Points, in no order, along strands that fork, close into loops and pass close to each other.
(in the rows, 128 means zero)
Points whose rows are less than 117 apart are linked; no others are. Some points are linked to none.
fumol: [ 77 143  86  79 121 154 101 129 119 122 112 126 145 118  48 139  98 109
 148 112 117 173 144  23 151 135 139  85 138 110  84  98  98 123 154 126
 143 139  97 143 100 171 138 154 179  54 168 152  55 155 161 120  85 129
 131  69 113 145 158 126 117 146]
did: [106 130 142  99 126 117 148 135 169 141 138 195 146  91 160 168  87 172
 116 101 152 113  94 121 164 141 117 150 166 159 154  95 131 122 140 118
  79 132 146 134 107 111 138 144 105 115 116 151 145 126  61 120 136 147
 105 145 110 108 120  94 169  93]
Fuso: [250 225 128 129 130 140 134 147  84 114 123 109 150 155 151  85 196 145
 145 156 151 121 177 210 122 143 167  80 113 172 101 118 104 158  86 104
 153  96 124 125 166 133 122  94  99 147 182 159 129 143 159 176 114  85
 123 180 135 152 150 149 106 158]
furu: [110 101 158 159 141 123 123 155 172 131 138 127  96 143 129 111 101  98
 156 162 112  86  87 131 128  98  78 164 109 103 162 159 148 109 161 126
 122  98 101 118 119 111 126 148 175 141 145  86 174 100 119 146 115 184
 105 117 108 102 102 108 135 112]
tig: [175 149 161 138 158 110 126 154 164 130 127 168 137 137 176  94 130 127
 157 163 147  64  71 191 160 107 106 150 105 179 179 150 158 137 110 106
  97  76  98 108 149 118  97 152 114 155 162 118 189 111  92 177 119 168
  82 161 104  86 102  83 155 109]
zagim: [ 77 110 142 120 123 118 133 150 179 137 142 156 119 108 117 171  80 143
 149 125 125 116  98  90 148 109  98 159 155 115 148 120 125 113 168 130
 105 123 124 152  92 108 142 156 171  95 130 115 140 114  99 125 124 174
 100 113 112  96 117  93 144  92]
Futu: [ 81  63 121 165 100 112 130 106 125 124 149  89  88 127 129 175  96 104
 110 128  96 129 136 117  94 106 112 152 125  97 138 156 145 127 139 137
 139 142 147 128 129 105 132 141 138 149  80 104 138 102 130 110 162 130
 166 112 151 120 112 152 130 114]
babo: [ 96  96  95 142 112 128 114 114  85 116 134  55  94 134  68 123 147 102
 120 119  92 165 171  81  97 116 131 113 117  77  82 132 125 122 146 154
 173 152 123 122 131 141 137 115 153 115 116 117  66 129 187 117 121 102
 175  79 155 153 143 182  87 163]
Faven: [148 129 103 136 117 113 110 121  91 116 134  96 114 139 102 106 150 118
 120 123 116 154 164 120 116 130 138 108 114 102  94 132 125 133 128 135
 146 133 138 107 135 132 139 110 145 133 125 129  91 139 158 137 119 114
 150 105 138 157 141 164 109 173]
neref: [223 183 156 147 151 123 138 146 138 115 136 140 139 154 171  71 156 127
 160 183 153  72  93 221 144 114 113 122  95 184 158 159 156 154  79 121
 116  73  90  95 168 130  94 136  95 155 182 134 183 115 125 205 115 142
  79 165 122  90 115  93 129 132]
Giv: [ 85  69 104 162  99 117 113  99  94 115 150  46  75 129  83 144 126  99
 117 120  89 152 163  94  85 108 119 128 113  78 101 156 135 120 144 156
 170 146 128 128 137 126 130 129 149 132  95 109  88 120 177 110 143 107
 177  82 162 141 127 171  96 145]
Deda: [126 127 110 111 125 118 134 114 122 132 125 144 138 111 147 141 128 148
  95 104 134 145 146 132 123 145 144 131 135 131 121 112 128 130 115 123
 114 152 155 127 123 123 135 108 101 131 104 140 120 137 113 109 142 109
 137 131 135 141 140 134 139 136]
Tutuz: [158 138 117 148 120 114 113 127 102 105 146  94 106 150  93  93 140 108
 140 138 114 145 151 117 120 119 127 117 109 101  89 142 133 138 130 138
 146 117 119 106 131 133 128 123 165 129 142 122  99 138 162 158  96 141
 135  97 128 144 128 144 102 175]
faf: [132 121 149 145 154 116 149 146 155 138 121 165 121 107 186 141 111 141
 123 144 136  79  71 165 144 117 113 182 163 165 187 129 166 128 117 107
  90 108 145 132 136  93 120 141  92 151 101 114 189 108  54 133 150 169
 121 164 117  94 112 107 168  88]
vep: [ 98 100 128 129 124 118 150 118 146 139 136 156 126  96 161 171 100 148
 100 110 132 123 112 133 121 139 123 159 157 140 154 114 138 121 123 120
  99 142 164 133 118 103 138 125  91 140  87 131 149 118  85 109 155 134
 139 142 134 116 121 119 153 101]
pud: [105 112 154 131 141 114 135 160 181 137 136 182 121 108 159 151  90 149
 135 128 136  88  78 130 163 109  99 174 152 147 182 121 142 114 157 113
  86 105 133 137 106 101 134 155 143 122 125 114 175 105  64 133 135 180
 101 140 104  93 109  98 164  78]
Dizo: [188 115 134 183 128 113 132 106 113 107 146  82  89 159 131  68 162  96
 131 169 119 113 132 150  98 122 111 132  88 109 137 174 150 145 110 143
 151 104 129  95 144 132 122 115 138 178 127 103 154 122 150 177 115 146
 131 135 129 134 130 148 107 172]
Kizod: [135 102 163 179 156 124 142 154 166 136 118 139  98 148 174  94 110  88
 137 170 120  54  63 171 123  98  74 172 102 130 204 166 170 107 141 122
 116  93 103 100 145 105 126 150 133 166 134  78 215  87  92 138 136 181
 115 147 110  97  93 113 148 104]
lemit: [160 126 159 159 164 118 135 156 161 136 115 156 121 137 183  86 124 111
 148 171 136  47  53 189 146 102  91 166 109 162 194 157 174 130 117 113
 108  83 105 109 153 114 109 149 112 169 143  96 211  99  80 156 128 176
  98 159 102  92  99  98 155 107]
ker: [136 162 119  83 133 145 129 116 111 142 115 179 178 128 134 142 142 159
  93  91 152 171 155 131 145 173 174  95 135 150 105  89 101 132 117 109
 120 165 143 135 125 148 124 100  92 113 128 157 104 159 119  98 141  82
 134 144 123 156 138 131 138 133]
bule: [ 99 151  95 104 119 135 100 133 119 116 126 110 128 129  57 121 104 102
 160 128 116 158 139  45 142 122 129 104 132 106  84 113 114 128 148 128
 144 123  98 134 103 158 136 156 187  69 165 141  67 148 163 143  77 143
 122  72 113 133 145 120 117 155]
riv: [ 57  98  93 117 110 140 123 120 120 133 133  89 110 117  66 160  95 110
 120 117  99 165 146  51 114 118 124 117 143  87  93 124 121 113 146 144
 154 167 122 142 112 133 141 138 159  83 119 128  71 131 158 102 126 121
 154  71 151 135 142 147 102 138]
dos: [212 177 125 147 127 115 124 129 100 104 142 111 123 160 140  79 164 123
 143 156 143 123 154 175 124 130 140 104  96 150 110 149 129 150  96 121
 134 100 124 102 149 132 112 120 126 147 157 135 133 140 148 185 109 127
 116 146 128 135 134 134 117 166]
neker: [ 97 105 115 133 113 113 126 124 134 130 146 118 109 116 110 155 106 129
 114 119 111 138 137 107 120 125 118 139 141 104 116 128 132 123 142 136
 128 144 137 127 113 114 139 125 140 121 112 125 110 119 128 125 136 135
 138 107 137 128 126 136 124 137]
vuzu: [161 213 131  92 129 157  87 155  82 101 119 128 158 158  49 118 154 118
 163 126 118 179 183  98 148 151 187  44 122 126  64  93  77 154 135 125
 174 108  77 108 128 175 123 119 169  93 202 164  66 149 203 169  76  97
 151 100 127 155 152 143  93 166]
Sifo: [ 58 108 136 100 115 136 150 138 184 149 142 180 140  85 125 199  64 166
 123  93 143 135  98  81 155 136 104 139 178 122 140  99 110 100 168 143
  92 153 143 154  92 112 143 154 136  90 111 141 121 124  80  96 141 148
 111 121 111 106 117  87 147  84]
vamur: [136 113 129 128 129 120 154 104 106 136 113 122 139  92 190 142 150 156
 103 110 133 113 128 177 100 142 143 165 156 148 145 125 154 140  94 129
 107 149 175 147 138 106 138  96  66 171  67 136 151 129 102  87 166 102
 144 167 152 124 131 136 144 107]
lami: [ 98 124  97 104 129 154 105 118  84 128 112 104 141 137  52 121 159 118
 116 106 103 188 174  69 127 139 173  87 125  96  77 107 104 125 139 144
 172 159 122 120 128 170 130 101 144  98 132 131  48 151 182  98 115  81
 171  83 145 174 155 182  89 165]
nir: [205 201 131 105 134 151 120 129  84 131  99 120 181 153 140 101 202 154
 128 125 148 142 184 198 122 157 192  79 125 170 102 110  83 154  82  95
 154 132 143 140 160 134 127  90  88 149 149 155 115 156 162 132 134  55
 136 178 138 174 152 166 112 151]
Mebis: [146 135 106 101 131 143 108 108  86 136 102 117 165 138 119 105 185 144
  96  95 129 177 185 133 118 160 186  95 114 129 104 113  94 132 109 120
 150 154 148 134 136 149 131  85 104 141 115 144  87 157 159  95 140  64
 157 138 141 183 153 172 115 154]
kuduv: [115 114 154 143 140 118 109 148 171 128 141 129 108 145 110 101 109 100
 174 163 120 102  91 120 137  97  86 154 103 102 144 154 148 121 158 133
 124  91  93 121 112 124 117 149 189 131 163 100 149 115 133 161  94 179
  90 110 103 104 111  97 133 126]
vas: [ 47 100  99 113 107 133 127 135 159 139 138 113 116 102  73 175  71 118
 145 121 105 145 116  38 128 118 104 131 153  97 118 119 109 105 162 131
 133 147 117 163  90 126 145 172 181  71 134 126  89 124 139 115 115 153
 127  77 126 113 144 111 121 110]
tas: [247 196 150 151 150 126 148 148 115 111 139 122 138 151 176  73 179 138
 153 190 155  76 121 236 136 117 126 117 106 181 137 152 151 163  70 122
 126  80 107 106 172 128  95 117  84 155 171 140 174 125 131 197 120 125
  89 176 133 103 124 109 117 138]
kubon: [143 186 148  67 124 128 141 132 150 137 131 220 171 110 170 158 107 176
 117  89 177 126 105 149 175 167 141 111 159 185 129  74 110 135 123 105
  83 137 133 132 118 134 121 144  86  97 148 185 133 152  73 121 133 119
  94 160 107 115 123  86 173  97]
mit: [169 106 140 166 128 110 146 105  98 122 109  79 112 111 186 116 173 128
 123 141 117  97 127 195  89 126 131 166 139 142 141 156 171 148  95 140
 128 120 160 139 153 104 133 101  79 208  68 119 167 120 119 115 162 115
 148 172 149 125 126 152 129 125]
feb: [ 59  86 111 154 107 124 121 122 137 128 145  64  78 130  70 153  93  89
 147 146  91 142 124  62 105 101  96 138 132  77 108 149 124 118 154 134
 155 141 109 149 111 120 133 166 186  99 122 103  99 112 160 132 119 154
 145  75 142 118 131 137 102 131]
Dil: [113 146 118  78 131 160 124 113 119 148 115 187 177 131 117 150 137 160
  85  81 150 191 157 108 154 175 175  95 136 137 101  81  94 118 128 123
 122 173 145 140 119 157 120  96  97  95 126 163  92 161 118  85 142  83
 137 128 116 159 136 128 128 127]
muk: [131 128 125  89 138 168 132  91  98 157  91 142 187 119 148 126 187 170
  74  76 153 180 168 145 127 171 190 121 136 157 120  94  90 124  92 119
 128 173 163 173 130 147 129  71  54 139  85 157 111 169 123  52 165  72
 147 166 131 171 142 147 125 105]
fogoz: [112 107 130 117 125 138 162 100 117 148 118 140 149  85 188 158 131 166
  89  94 143 121 119 157 107 148 140 158 165 153 149 108 140 130  94 137
  94 162 178 150 130 110 136  98  51 152  60 140 153 130  88  73 170 100
 147 167 148 118 124 119 152  83]
gezam: [ 87  93 117 151 109 116 122 127 134 127 148  85  89 129  90 149 102 104
 130 139 101 139 132  91 111 109 103 143 134  86 110 142 134 122 146 140
 147 138 122 135 113 116 135 140 164 116 114 111 109 111 147 135 126 148
 144  84 138 121 126 138 107 137]
ginab: [100 104 164 134 152 109 117 180 186 139 122 173 119 125 140 123  92 116
 183 155 135  71  66 129 154  85  75 168 110 120 181 139 147 100 185 131
  95  90 101 128 112 115 119 158 188 121 168  89 183  99  99 131 110 188
  77 130  92  83 104  72 157  80]
zugev: [106  89 132 152 127 113 149 118 131 132 130 130 107 106 179 169 108 129
 106 129 119 103 104 156 108 120 116 174 152 140 171 137 156 128 117 120
 112 130 163 138 132  90 137 130  97 163  69 114 173  99  90 112 168 139
 149 156 140 105 118 130 154  94]
mudad: [ 51 120  90  86 111 139 121 138 156 137 126 132 132  97  67 166  70 121
 147 109 122 161 120  18 145 134 113 109 151 105 112 103  99 100 168 132
 125 142 107 167  84 148 150 170 185  51 158 147  72 146 140 114 101 148
 115  78 108 120 153  99 130 115]
rez: [ 39  73 111 109 104 145 142 109 138 143 144 121 124 105 101 197  82 142
  88  91 120 169 134  74 119 131 127 125 153  99 112 115 108  96 144 156
 128 184 140 146 111 129 135 132 125  92  87 130  89 125 127  72 162 110
 151  93 157 124 120 125 114 101]
dubu: [200 171 127 137 128 113 132 130 104 112 132 128 131 142 153  96 153 132
 133 146 142 119 142 176 128 134 143 120 116 153 120 139 136 150  95 108
 122 109 134 113 145 126 115 123 113 151 139 133 134 140 129 164 120 128
 116 149 127 134 135 129 130 155]
pugok: [118 123 170 130 151 101 106 177 191 137 121 184 128 128 144 111 102 118
 191 150 148  71  65 149 165  88  84 158  98 136 184 142 148 114 171 130
  93  77  91 119 121 127 111 159 173 127 184 101 178  99 100 150  98 178
  68 134  91  81 101  67 164  92]
sis: [152 165 122  88 138 153 118 113  98 145 101 158 186 143 129 124 175 159
  99  95 145 179 179 147 137 171 196  90 125 153 106  94  80 137 101 105
 138 161 147 142 134 154 125  88  87 127 130 158  98 166 144  96 144  61
 147 156 128 171 150 151 125 135]
mifut: [ 50  76 119 123 109 135 146 110 149 143 149 134 125 101 124 200  81 148
  88  94 123 152 129  89 119 130 121 137 153 108 126 119 116 104 137 149
 119 173 154 140 111 113 141 136 119 107  83 124 112 118 110  80 163 116
 150 108 154 123 115 128 130  98]
Gusif: [245 223 140 129 137 127 136 156 112 109 143 136 143 156 171  83 167 142
 151 166 159  95 137 216 138 129 144 100 101 184 126 125 131 156  85 105
 131  67  94 108 162 129 102 112  93 136 202 168 149 133 141 204 109 123
  83 170 123 111 134 108 116 139]
zef: [111  90  96 134 110 122 119 102  89 125 128  75 110 119 121 128 152 128
  95 100  99 155 175 121  90 135 145 124 112 104 111 141 127 119 126 142
 150 148 146 130 134 124 145  97 114 150  94 129  94 133 161  96 152  92
 167 117 160 155 138 175 110 145]
Fezo: [ 64  48 112 161  93 112 124  95 114 117 150  68  82 124 110 173 100 109
 109 118  93 144 145 101  90 101 120 142 121  91 116 160 137 123 145 147
 153 153 145 138 133 117 129 147 146 136  77 102 113 110 153  96 166 112
 173  93 162 131 114 160 118 121]
kiriz: [158  98 164 185 148 125 134 118 153 114 137  99  82 168 142  42 140  69
 158 183 112  74  89 151  98 101  70 140  79  90 173 194 160 130 123 149
 162  90  91  63 150 131 131 140 159 173 152  79 205  83 155 174 109 162
 118 128 128 118 106 130 120 161]
soron: [ 84  84 151 163 129 120 129 149 162 129 140 120  91 138 122 148  87 101
 143 153 103 101  98 113 119  94  84 165 128  97 158 156 143 114 167 130
 120 114 112 135 109 102 130 156 175 129 123  85 162  94 116 133 131 181
 120 111 118 103 101 118 133  99]
Zez: [159 154 108 111 127 126 109 124  82 120 117 122 149 146 108 104 162 131
 115 110 126 167 180 130 128 145 172  91 115 123  90 116 104 137 120 121
 145 141 136 111 136 143 129 101 130 131 138 138  87 153 164 127 121  89
 153 123 138 171 143 168 112 173]
keke: [ 75  88 122 122 111 123 139 117 151 139 148 137 119 104 133 184  84 142
  99 105 120 135 125 107 122 129 114 146 153 113 134 122 128 113 142 136
 113 156 151 137 108 107 144 135 124 119  93 128 126 112 102 104 153 131
 138 117 142 118 119 123 138 105]
mifo: [104 125 138 126 132 113 116 149 172 127 142 144 121 122 110 131  98 126
 163 142 129 112 103 104 147 108 102 151 129 112 132 130 136 123 161 126
 116 103 107 138  98 123 129 150 183 108 150 118 134 121 119 145 103 175
  93 105 105 102 118  94 141 117]
gupef: [155 134 144 139 142 114 152 135 140 131 125 153 130 107 182 135 131 149
 125 143 141  91  89 176 139 129 126 169 153 162 158 130 167 142 102 106
  97 117 154 128 137 105 119 130  85 158 101 127 173 117  75 138 145 148
 122 167 125 104 127 114 157 114]
rete: [174 164 136 120 136 107 141 132 129 126 125 159 147 112 178 129 137 156
 122 132 151 106 111 178 145 137 138 139 146 170 139 120 149 151  95  99
  96 126 148 130 136 114 121 131  86 139 117 143 151 135  91 141 136 128
 113 161 126 118 133 111 156 129]
bidu: [176 115 105 155 113 122 111  98  64 115 111  46 110 143 128  72 199 116
 118 117 111 140 187 144  84 135 152 110  95 119 105 156 125 139 109 142
 165 123 153 124 155 133 146  96 114 184 107 123 107 143 179 130 131  86
 158 147 157 177 142 195  90 175]
buli: [ 98 129 103  91 133 166 106 116  96 136 111 136 165 141  54 135 161 133
 104  98 111 201 179  70 145 156 186  86 126 102  77  92 100 124 141 141
 166 165 126 134 120 178 126  93 133  88 131 141  47 160 170  88 123  74
 166  91 137 173 152 168  91 152]
mulaf: [121 163 103 100 131 147  99 132  83 113 113 117 146 145  46 118 146 115
 140 119 110 176 170  67 141 138 166  75 129 105  63 105 103 140 139 131
 165 140 111 112 125 167 125 123 160  89 159 139  56 152 182 131  88 100
 157  81 128 165 154 159 100 173]
luza: [ 58 137  90  72 115 153 116 133 148 135 117 153 151 100  64 164  80 123
 141 100 133 172 125  17 161 147 130  90 149 110  97  86  92 108 166 134
 127 150 102 163  89 163 144 163 172  46 164 161  62 155 137 106  99 136
 112  81 104 130 152 102 128 121]
Lib: [191 138 132 145 125 114 144 112  89 124 100  90 137 118 182 103 188 142
 124 132 138 107 139 201 106 130 148 146 138 151 119 141 153 154  84 128
 125 130 167 140 154 110 128  99  78 188  91 129 145 135 125 117 148  99
 134 172 150 145 136 150 123 143]
Roru: [200 159 159 148 156 121 129 147 151 121 130 148 133 154 171  69 142 117
 162 181 144  65  82 201 146 110 105 129  89 175 168 163 157 147  94 117
 113  74  90  91 158 129  95 147 107 161 176 118 190 110 116 192 112 155
  79 163 117  93 110  91 140 132]
Tiv: [113 144 114 123 125 121  98 137 130 114 137 101 118 136  65 111 110  98
 172 140 120 141 130  69 136 108 115 119 121 101  94 129 124 133 146 131
 139 107  97 132 103 145 129 152 192  89 166 127  88 143 164 156  73 158
 113  80 109 126 133 115 114 155]
safur: [140 140 168 119 154  95 107 170 189 129 131 201 142 130 157 119 112 137
 177 140 161  74  68 160 180 100 100 149 107 169 184 129 142 126 152 113
  77  75  96 121 126 124 106 159 149 123 186 124 172 113  88 163 107 170
  67 147  93  77 103  67 171  88]
Lovig: [ 43  86 109 137 103 129 124 137 155 136 140  91  89 113  71 164  72  96
 159 140  98 140 112  39 118 101  95 141 140  83 124 144 107 105 161 125
 139 142 109 166  94 120 135 177 196  82 133 103 102 117 153 127 115 165
 135  76 128 109 140 117 116 106]
Turos: [ 67  92 136 141 117 120 129 143 167 134 147 124 105 115 108 173  74 120
 135 134 109 120 107  89 128 105  98 155 151 102 139 139 127 116 162 132
 121 135 123 148  98 104 139 160 171 103 108 104 133 104 115 121 133 165
 124 103 128 103 114 113 130 101]
pesa: [ 93 101 119 110 121 147 152  96 125 154 121 148 146  92 169 168 122 167
  73  77 146 150 135 127 112 157 147 142 148 144 142  98 117 109 110 137
  99 175 172 152 124 121 134  95  55 133  68 147 134 137  98  61 168  97
 149 153 141 130 131 120 144  88]
vetez: [130 160 151  88 126 114 141 142 170 134 139 217 160  98 168 160 100 178
 128  97 173 108  92 140 179 147 122 135 162 181 150  84 124 129 128 109
  70 120 138 136 113 123 125 156  98 105 136 165 144 145  59 130 130 140
  90 156 102 106 121  81 182  90]
dinif: [107 143 112  82 134 163 114 116 110 144 113 170 177 138  85 142 151 150
  94  93 132 199 168  91 152 167 184  88 131 122  83  84  91 122 136 137
 145 172 134 137 118 169 121  94 117  93 131 152  69 161 141  87 132  79
 150 111 120 166 140 143 109 139]
mel: [138 135 157 126 152 102 127 160 180 133 135 193 136 115 174 131 110 152
 149 136 147  78  69 156 176 115 105 166 134 173 184 123 149 127 138 105
  79  89 118 128 125 112 117 156 127 130 147 122 180 117  63 148 127 174
  88 150  98  89 109  83 173  90]
zot: [105  67 159 195 125 122 138 123 146 117 144  92  70 168 138 125 100  69
 129 167  97  91  99 133  91  90  76 163 101  84 172 185 152 114 152 141
 144 108 110 110 136 110 128 154 161 157 100  68 189  84 131 132 146 168
 140 116 126 110  94 142 126 114]
kofad: [133 189 116  86 132 153  91 140  92 110 115 141 164 149  51 130 137 118
 149 115 118 175 170  77 153 150 178  60 128 120  64  91  87 145 141 125
 161 131  92 116 118 176 123 125 162  81 178 161  64 152 178 135  86  99
 145  92 127 157 152 141 103 160]
boni: [ 56 106  91  99 119 151 129 120 119 136 124 113 127 114  69 162 104 124
 105 102 111 177 147  56 127 137 139 109 147  92  91 105 115 104 149 146
 154 174 124 143 112 148 137 121 140  73 120 135  65 138 151  87 130 110
 149  73 143 143 144 143 101 136]
Kato: [100 150 133  76 117 137 136 129 153 139 135 197 163 105 131 163  91 168
 112  88 159 149 119 102 168 160 130 115 159 141 113  82 110 120 150 131
  93 150 135 135 107 136 135 135 117  88 133 163 109 147  87 104 129 124
 104 125 106 127 125  96 151 112]
soki: [ 93 112  91 118 125 147 109 117  76 121 113  74 118 131  45 123 158 107
 122 112  93 184 178  58 114 126 158  96 121  84  69 115 113 120 144 147
 176 155 121 119 133 163 132 108 152 101 130 126  48 144 194 105 110  88
 179  76 151 166 158 189  82 173]
fiza: [126 116 102 120 121 121 125 111 101 133 120 115 132 118 137 131 143 139
  93 102 124 152 159 131 106 143 150 127 127 120 121 121 129 122 116 131
 132 150 153 128 128 125 142  96 103 142  96 136 106 138 136 103 143  98
 152 126 148 151 143 154 127 145]
Lenaz: [ 84 155 128  64 119 148 123 130 159 137 123 194 172 101 104 178  83 159
 125  86 158 156 115  74 176 160 132  97 163 134 102  70 101 117 163 140
 105 151 119 151  95 149 137 146 139  63 147 172  85 154  97  96 111 131
  96 114  99 124 127  75 146 107]
Ladiv: [ 90  87 151 154 138 119 144 148 168 135 140 153 102 118 161 169  83 127
 121 136 120  91  89 132 136 106  98 179 149 133 187 137 145 112 150 114
  96 118 144 134 116  87 136 150 134 134  98 101 182  95  72 123 157 175
 125 139 121  95 100 118 159  79]
Sed: [200 133 109 158 119 118 121 106  72 110 120  63 110 153 127  68 195 110
 131 139 123 136 174 154  96 135 146 103  93 123 103 158 121 144 101 135
 158 118 147 109 153 137 134 103 123 178 123 119 113 143 170 156 123 104
 145 149 143 167 145 175  94 181]
pozul: [107 121 115  94 124 158 144  93 113 156 108 160 165 105 157 149 146 170
  70  78 153 170 152 129 123 168 164 133 142 146 129  90 106 113 107 131
 111 178 166 157 125 136 128  81  57 125  82 154 121 154 109  59 159  83
 146 156 130 149 136 127 136  97]
Sozu: [165 107 161 175 152 124 135 130 157 122 131 119  98 160 153  53 135  85
 152 183 119  69  80 167 112 102  81 141  84 117 180 182 168 126 119 141
 146  84  95  71 148 128 123 140 145 178 151  84 204  92 130 174 113 171
 109 143 117 111 110 119 130 149]
bido: [142 145 120 144 127 121 103 129 114 104 144  85 105 153  69  85 129  95
 160 153 118 142 139  93 127 108 111 114 108  92  87 140 129 138 136 141
 151 109  98 108 123 145 121 136 188 112 158 125  97 138 171 168  78 153
 121  85 120 134 126 128 103 174]
fus: [123  86 165 188 144 123 142 139 155 124 130 110  82 162 164 101 106  74
 131 172 108  67  82 155 102  94  71 168 100 103 197 179 161 111 144 134
 134  99 106 100 141 105 129 152 144 166 115  72 209  82 118 136 141 178
 131 134 114 105  93 125 139 107]
vov: [ 89 109 135 116 127 126 162 127 160 148 138 177 132  87 172 182  85 164
 103 103 145 117  96 121 135 142 117 160 173 154 165 101 133 112 129 126
  84 149 165 138 114  99 136 134  84 129  90 139 156 118  63 101 155 138
 128 152 126 109 120 105 161  86]
kilal: [145 103  98 144 110 123 110  97  70 120 109  55 114 133 126  91 189 125
 103 101 104 147 186 130  83 139 157 116 101 113 106 148 122 129 115 137
 160 138 145 130 149 131 144  91 105 173  95 127  93 144 176 107 142  82
 165 133 159 171 141 193 102 161]
fem: [136  89 162 189 138 127 127 117 149 116 149  81  71 174 118  65 132  66
 153 182 103  95 102 131  89 101  67 143  86  70 155 186 156 129 137 156
 167  99  92  81 139 129 128 134 171 164 138  82 180  95 163 172 110 168
 126 115 127 118 104 136 108 156]
pofa: [ 36  82 102 104 110 161 142 108 127 142 136 122 134 111  88 191  95 141
  81  84 123 184 146  61 122 138 141 115 148  98 102 107 105  90 145 158
 140 188 135 155 114 146 130 119 118  77  97 137  71 135 137  65 152 102
 153  89 151 137 130 133 106 107]
lagas: [252 224 130 129 133 135 136 153  94 106 133 123 146 155 161  85 188 145
 149 164 153 110 161 213 129 134 154  89 105 177 111 123 116 158  85 105
 144  79 109 115 161 131 111 101  96 140 194 164 139 136 150 191 109 105
 101 175 131 127 144 127 108 149]
soro: [226 206 125 128 131 152 117 135  76 121 106  91 160 159 130  87 212 142
 143 135 144 139 196 195 113 146 184  72 110 164 100 123  81 162  85 103
 163 116 141 131 165 136 131  88  99 159 165 147 114 148 176 157 122  59
 144 179 141 176 152 177  97 166]
num: [203 170 130 127 131 124 135 117  84 124  94 106 162 130 174 102 196 150
 122 127 148 122 157 207 115 138 166 117 136 164 106 127 128 159  81 112
 128 135 161 138 155 122 122  96  80 167 112 139 130 146 134 120 143  78
 128 175 149 157 141 153 125 147]
Zor: [191 137 163 158 152 120 131 137 156 122 131 139 123 159 159  51 139  94
 166 186 139  64  75 190 134 103  85 129  77 151 171 177 160 135 105 132
 130  75  90  76 157 133 104 150 131 171 176 102 202 100 127 191 107 160
  86 155 118 107 106  98 135 143]
Vorov: [ 99  87 144 166 131 116 142 136 149 128 137 135  95 124 165 163  96 115
 115 141 114  95  95 145 114 109 102 179 138 129 180 150 153 119 140 117
 108 120 142 131 127  90 137 146 124 152  87 100 185  91  87 125 162 164
 138 143 126 101 109 129 151  92]
pite: [108 139 129  93 120 125 140 125 152 139 137 185 148 103 142 161  93 163
 109  94 145 138 119 114 156 152 127 131 160 142 125  94 127 125 135 124
  95 144 146 132 109 120 135 132 116 108 118 151 119 137  85 113 134 131
 111 128 115 125 123 103 153 116]
mif: [204 197 130 106 138 130 134 129  94 128 104 137 171 134 166 117 176 156
 125 127 156 133 158 198 125 148 172 100 133 170 108 112 109 153  85  96
 126 134 150 136 153 125 117 106  83 138 136 154 126 153 133 132 135  76
 127 173 138 152 144 142 133 143]
lidob: [104  70 162 197 129 125 132 122 148 119 148  72  65 175 110 103 110  60
 145 179  93  98 105 114  85  93  65 153  99  64 158 186 147 120 152 150
 163 113  95 101 133 120 125 148 177 151 119  71 177  88 160 148 125 166
 139 102 128 117 102 141 111 129]
Kesan: [ 71 152 109  61 117 154 113 133 153 133 110 178 166 101  81 176  78 142
 138  90 150 166 116  39 174 154 135  87 158 125  96  80  91 112 171 137
 115 151 109 163  88 163 141 160 160  46 161 172  72 159 116 100  98 136
  98  98  93 122 140  80 139 108]
gubo: [157 106 139 155 132 111 151 113 105 127 109 102 122 103 199 137 161 135
 119 134 122  92 111 199 104 128 130 175 157 152 148 144 172 148  96 136
 115 128 169 143 149  97 129 100  70 194  68 126 174 113  95 104 170 114
 149 174 150 113 123 138 144 105]
Sefan: [228 162 125 163 127 122 130 116  82 100 136  79 114 168 137  58 191 114
 142 164 139 123 164 179 102 131 136 101  86 145 113 163 124 157  87 132
 150 101 136 106 161 138 120 111 124 165 146 120 137 138 162 177 112 116
 123 157 139 153 138 153 100 179]
feg: [181 162 125 130 130 109 140 126 117 122 123 141 141 125 164 115 148 146
 121 131 145 120 133 175 130 137 146 131 129 158 123 128 142 151  96 107
 110 125 148 125 138 118 119 120  95 147 122 139 139 140 110 142 132 123
 120 156 129 131 138 128 144 147]

A tip is a point with one link. Name the tips that can be reached along the links from each point below, in the order of the rows.
Mebis => Futu, riv, vuzu, kubon, ginab
fogoz => muk
Sefan => Deda, faf

A fork is a point with three links, a tip a point with one. Leave the first point through the second and follow the links. Name the first fork or tip that comes.
kiriz / Sozu => Roru
ker / sis => luza
bidu / Sed => faf
Ladiv / pud => ginab
lami / soki => Futu
rez / pofa => riv
mif / num => muk

Name the points in between on the shortest way along the links from the first point to the second, in order.
Deda / feg => fiza > zef > kilal > bidu > Sed > Sefan > dos > dubu
mudad / Kato => luza > Kesan > Lenaz
tig / fem => Roru > Zor > Sozu > kiriz
sis / luza => Mebis > Zez > Faven > Tutuz > bido > Tiv > bule > fumol
Kesan / Ladiv => Lenaz > Kato > pite > did > vov > vep > zugev > Vorov
rez / neker => mifut > keke
